A landscape with many valleys, sampled at points; each row gives a point and its height.
A ball rolls from a point to whichever of its 2 nearest points has the largest drop for the distance, and stops where none of them is lower. Distance is the straight distance between rows; heights are no part of it.
fidi: [142  70  85 124 124 131 114 141  77 107 128 144 151  95  73 127 159 133
  95 132]  height 2.26
nire: [186 127 111 118 180 122 161 126  86 131 126  99 164  84 124 119 118 180
 116 111]  height 3.16
buzi: [106 112 132  69 133 123 146 143  83 109 129 140 201 117  95 134 125 107
 110  68]  height 2.78
rari: [141 166 139 121  98 100 155 150 161  79 117 160 174 112 174 143 150 141
 128 155]  height 2.17
buri: [105 110 116 149 130 145  71  90 116 105 107 146 164  87  83 161 141 100
 151 178]  height 1.61
nirun: [139 115 140  77 168 191 121 126 149 160 147  76 100 125 139 144 100 151
 152 105]  height 1.96
Nufe: [127 129 151 113 138 137 122 158  69  92 145  77 121 129 124  97 103 169
  95 109]  height 2.64
koz: [155 129 179 108 153 129 114 119  51 143 165  91 122 142 133  84  69 160
  74 130]  height 2.35
sune: [153 134 136 138  69 103 146 173 142 118  97 148  77 127 143 108 121 118
 183 106]  height 4.24
lur: [125 172 120 108 127 128 106 143 124  68 160 108 161 122  67 133 121 131
  76 128]  height 2.30
Tel: [103 126 156 124 152 146  66 107 176 127 169  95 136 131 107 140 166 147
 101 135]  height 5.79
Vus: [100 122 131 118  99 171 153 128 166 123 112 125 140 102 140 210 117 120
 120 115]  height 3.41
kuge: [144  65  83 103 214 122 123  68 120 128 127 137 189 182 132 113 135 132
 110 111]  height 1.36
rele: [111 114 178 136  81 153 177 128  75 181 105  92 142 150 100 126 112 110
 116 131]  height 2.05
malev: [167 113 129 114 114 125  80 134 101  99 134 135  80 128 106 123 101 117
 165 161]  height 0.81
Kar: [106 119  95 122  90 110 139 126 124  94 196 132 180 116 101 118 183 116
  94 124]  height 5.44
molad: [138 110  86 129 115 142 135 124  98 128 126 162 182  75  67 107 153 138
  83  80]  height 2.50
luzos: [ 84  90 138 152 128 111  67  52 159 172 141 146 101 123 125 145 155 127
 123  81]  height 2.91
bito: [148 104 127  89 142 130 110 137 109 104 171  86 134 137  72 114 115 138
 107 127]  height 2.71
Vigu: [ 85 106 119 135 123 115 107  38 130 146 166 135 108 133 137 134 145 134
  91 118]  height 2.62
koge: [114 107 126 116 105 163 134 143 137 139 169 111 187 110  75 133 179 125
  99 126]  height 5.58
fogol: [144 147 147  79 134 125 153 146 107 131 120 106 157 113  82 133  95 112
 117  66]  height 2.53
nuto: [107 174 131 140 127 130 140  88 105 141  81 150 155 123 133 138 157 106
  88 154]  height 2.56
mon: [158 138 105 163 120 110  59 197 203  97 167 166  94 127 166 158  97 131
 182 156]  height 3.09
Favin: [156 151 125 140 112  99 116 152 188  83 153 155 110 105 181 157 125 144
 154 142]  height 2.70
mufik: [130 151 149 155  91 123 208  97 119 155 135 101 152 119 179 131 139 158
 130 142]  height 4.23
gil: [119 123 142 170 107 109 154 163 229 165 123 156  98 162 146 156 135 143
  91 106]  height 3.54
fer: [168 108  89 142 142 142 189 167  76 127 132  86 171  81  99 133 148 161
  99 119]  height 3.31
bofe: [135 138  91 134 136 128 133  97  98 122 122 152 215  70  82 118 159 119
 134 121]  height 2.74
Setir: [132 137 146 134 115 137 180  84  83 144 160  95 189  90 155 106 132 180
 124 143]  height 4.41
vif: [139  99 115 141 144 116 190  92  85 140 160  83 208 123 109  90 106 167
 159 107]  height 4.60
Fumuv: [141 148 136 106  94  96 156 177 126  94 103 164 175 113 132 135 181 104
 110 131]  height 1.71
Nez: [115 111 108 161 102 113 181 183  22 108 111 147 161 103 147 124 152 101
 109 131]  height 5.01
vot: [145 157 159  75 142  97 138 177 105  98 100 139 146 125 139 121 165 113
  94  97]  height 1.26
kagiv: [129 102 159 148  39 131 173 106  89 163 106 135  92 140 123 117 122 133
 102 116]  height 1.80
keded: [102 111  93 132 131  83 180 129  43 101 147 143 199 104 138 113 140 109
 127 102]  height 5.11
Fafev: [126 115 176 108 151 189 101 108 128 138 130  62 123 122 123 113 121 184
 138 141]  height 1.60
duli: [ 85 151 153  97 129 137  86 113 178  94 158 116 118 145 141 145 110 105
 177 128]  height 6.11
Ror: [127 158 157  92  78 151 104 127 122 119 131 147  77 152 122 134  54  90
 145 112]  height 1.90
zutaf: [162 127 136 105 143 116  56  97  91 114 124 145 104 144  97 106 141 114
 120 168]  height 1.44
kez: [108  75 120 124 132 140 160 150 128 115 143  63 106 124 124 148 148 150
 131 100]  height 3.01
bibil: [154 123 115 148 157 123 145 199 176 132  68 140  71 152 138 129 129 146
 108 142]  height 0.58
molid: [129  86 130 105 152 160  95 121 161 149 169  91 174  98 100 171 163 149
 104 131]  height 5.68
Vuvi: [161 186 117 132 151 127 128 121 173 177 141 128 101 129 171 130 121  98
 181 153]  height 6.50
dal: [135 142  78  77 220 128  94 104 115 116 154 127 100 130 158 109 110 124
 144 107]  height 2.09
Roson: [134 138 151 137 102 126 132 196 238 158 133 156  98 153 165 120 117 148
 153 102]  height 3.71
bagof: [129 120 126 151 110  91 106 126 131 121  82 150  86 102 135 105 155 117
 201 107]  height 4.38
Lifo: [153  76 133 127 170  90 170 137  67 142 120  93 181 135 107  79  92 137
 161  78]  height 4.72
lazo: [115 159 127 144 112  94 133 187 228 128 103 209 102 157 135 103  82 141
 156 132]  height 3.90
Ris: [142  85 115 157 120  95 149  65 146 173 155 134 114 104 155 126 145 146
 169 106]  height 3.72
Did: [146 192 113 133 140 116  94 155 168 101 111 169  78 160 120 115 110 115
  96 143]  height 2.69
Laf: [136 123 145 110 125 118  82 134 156 158 145 136  78 149 185  70 181 135
 162 140]  height 4.78
Fefi: [161 172 146 151 147  93 103 134 146 116  73 152 119 150 126 111 156 105
 144 196]  height 2.60
votif: [127 200 142 137  90  97 152 167 175 127  99 175  99 160 159  85 105 113
 167 116]  height 4.07
Tesol: [153 149 112 113 127 141  82 116 181 173 178 147  91 120 173 163  97  91
 167 131]  height 6.40
gapaf: [132 124 140 191  98 105 180 168  52 130  71 104 155 115 119 102 145 121
 138 141]  height 4.94
logib: [120 137 131 149 114 128 184 157 154 100 143 121  98 191 134 152  76 136
  88 188]  height 1.37
loro: [ 77 155 138 126 125 185 161  94 135 130 114 113 146 127 150 191  96 119
 104 156]  height 3.19
mik: [135 122 104 159 134 102 167 108  63 133  92 108 135 107  96 123 123 108
 149 132]  height 4.87
tilu: [ 74 146 138 133  99 129 130  83 123 131 152 106  75 155 130 105  96 113
 162  88]  height 1.83
bapi: [ 98  81 128 105  93 158 166 137 107 115 133 110 134 115 136 172 120 132
 121 122]  height 3.23
fepi: [120  87  88 160 110 187 171 150  99 135 158 112 155  72 121 142 163 174
  88 110]  height 3.25
lado: [ 77 181 146 124 128 188 159 139  95 118 112 141 181 146 160 163 106 121
  49 155]  height 2.99
Keluv: [103 110  85 122 115  65 149  92  91  83 186 145 176 134 109  96 158 116
 115 101]  height 5.27
nak: [112  73  96 104 165 104 134  53 113 153 106 165 150 160 128 111 145 117
 110  73]  height 0.99
Pomok: [ 82 134 159  91 138 136  78  87 154  97 166 106 144 127 131 113 141 145
 146 109]  height 5.94
Gileg: [106 152 134 130 102 163 124 107 146 155 121 128  49 158 144 131  81 110
 148 117]  height 1.40
simos: [159 158 154  65 147 168 131 149 107 152 132 111  95 138 159 127  73 123
 127 104]  height 2.25
fid: [159 134 118 138 138 110 140  92 179 170 118 136 125  72 146 160 142 135
 151  80]  height 3.42
tonak: [166 107 103 129 132  78  95  78  82 125 130 164 118 131 116 114 165 104
 107 185]  height 1.92
bif: [118 101 134 185  84  93 117 142 185 152 121 175  80 167 122 174 146 104
  75 141]  height 3.36
gid: [137  76  91 135 134 117  80 119  83  97  96 150 153  95  56 138 147  95
 146 155]  height 1.98
fif: [ 85 134 108 157 137 112  99 101 148 144  98 136  56 121 138 102 152 119
 162  67]  height 4.51
ponu: [ 89 166 141 149 111 183 150 135 137 138  88 175 186 140 124 140 156 116
  70 174]  height 2.80
dufi: [120 151 152 121 130 178 165 124 100 156 108  79 171 110  77 149  95 120
 111 119]  height 2.28
pobip: [153 166 102 150 169 116 158 107 118 127 112  93 182  68 101 120 140 154
 143 108]  height 3.00
Repu: [123 129 127 142 143 129 161 180 105  95 129  70 115 143 130 122 137 166
  95 138]  height 2.82
bas: [143  73 124  69 167 110 105  56 122 157 113 169 135 147 136 135 144  95
 137 122]  height 1.48
gaba: [167 151 134 107 146 116 143 188 126 126  79 129  96 138 126 129 147 110
 113 113]  height 0.88
Peg: [134 167 125 151  98 120 150 158 136  80 133 131 136 148  87 132 102 131
  75 165]  height 1.86
Gadi: [153  73 124  77 157 124 103 114 132 134 129 139 100 122 158 170 149 103
 149 143]  height 1.82
zet: [104 117 165 165  54 145 156 120 161 152 104 140 123 148 126 129 138 146
 104 148]  height 1.45
Fek: [129 202 131 154 149 125  83 127 182 103  97 145 114 151 107 122 100 108
 154 168]  height 2.93
Zup: [ 97  74 107 135 131 199 168 150  49 151 150 120 173 104 117 110 151 154
  97 102]  height 3.11
tode: [168 144 106 108 119 127  67 218 174 105 148 156  89 166 160 105 118 114
 159 169]  height 3.12
turit: [116 110 104 146 144 116 155 193 177  94 104 157  79 170 139 151  70 152
  99 172]  height 0.93
fosof: [151 138 127 166 114 103 123 109 114 139  91 148 139 129 112 123 176 107
 104 191]  height 2.31
fenu: [165 126 119 159  97  81  95 152 188 122 159 174  78 129 153 165 138 127
 107 135]  height 3.08
Deri: [135 179  92 110 186 112 103 131 141 106 128 129  78 132 158 132 139 111
 118 121]  height 2.39
pozok: [104 159 147 114 109 135  69 140 212 126 154 163  96 146 162 170 106  82
 178 127]  height 6.27
Bago: [130 179 139 102  86 139  89 168 120  94 152 152  81 173 148  91  56 114
 146 137]  height 2.37
toz: [116 132 192 129 125 167 134 128 164 147 102  89 126 156 154 104 140 176
 139 162]  height 1.17
rona: [ 89 132 168 174 131 163 109 132 182 129  81 110 164 130 123 131 141 161
 156 171]  height 0.68
Fad: [ 92 140 129 166 128 119 141  50 135 159 143  91 110 135 106 122 130 114
 137 128]  height 2.27
gutav: [121 126 158 156 148 121  91  85 185 184 123 128 123 100 154 147 177 149
 139  96]  height 3.18
lok: [153 138 138 103 159 120  98  88  72 145 138 121 112 147 108  80  90 123
 133 123]  height 1.94
medi: [113 142  98 112 144 122 103 124 120 163 141 118  68 144 163  58 145 122
 160  82]  height 4.63
Tavas: [101 119 149 171 146 156  69 125 165 121  86 114 164 110  93 171 145 120
 154 188]  height 1.15
bulo: [121  93 115 158  95 101 178  80 116 147 169 109 128 115 167 156 150 134
 137 164]  height 4.01
Sile: [142  90 111 139 180  90 165 132  34 131 110  80 123 128 128 100 123 129
 161 122]  height 4.80
tege: [143  82 128 132 130 135  79 159 146 110 121 126  74 133 136 162 133 118
 161 170]  height 1.38
puzor: [119 122 164 160  96 139 109 118 183 171 115 129  78 149 137 139 121 126
 154 133]  height 0.97
gugu: [147  81  83  99 209 119 107  87 127 135 139 117 126 132 128 108 120 151
 151  99]  height 1.75
kule: [166 177 142  85 108 121 108 189 150  70 167 141 106 153 145 108  96 128
 140 148]  height 2.79
nulo: [ 90  87 123 112 141 171 139 147  40 122 116 146 217  99 109 116 129 114
 133 102]  height 2.98
Per: [132 178 146 117 147 166 157 133  99 136 112  88  92 130 139 150  33 115
 138 107]  height 2.48

For each start below, name the point where the ball stops.
kez => malev
fepi => puzor
fer => rona

Call two points neighbours if one is among the 2 nearest of the other. Go from one point of each pair to the other, from neighbour to neighbour, staying as low as possible. Name the highest point that can't be avoided.
fosof and bibil => bito
nak and puzor => tode
malev and nak => Gadi
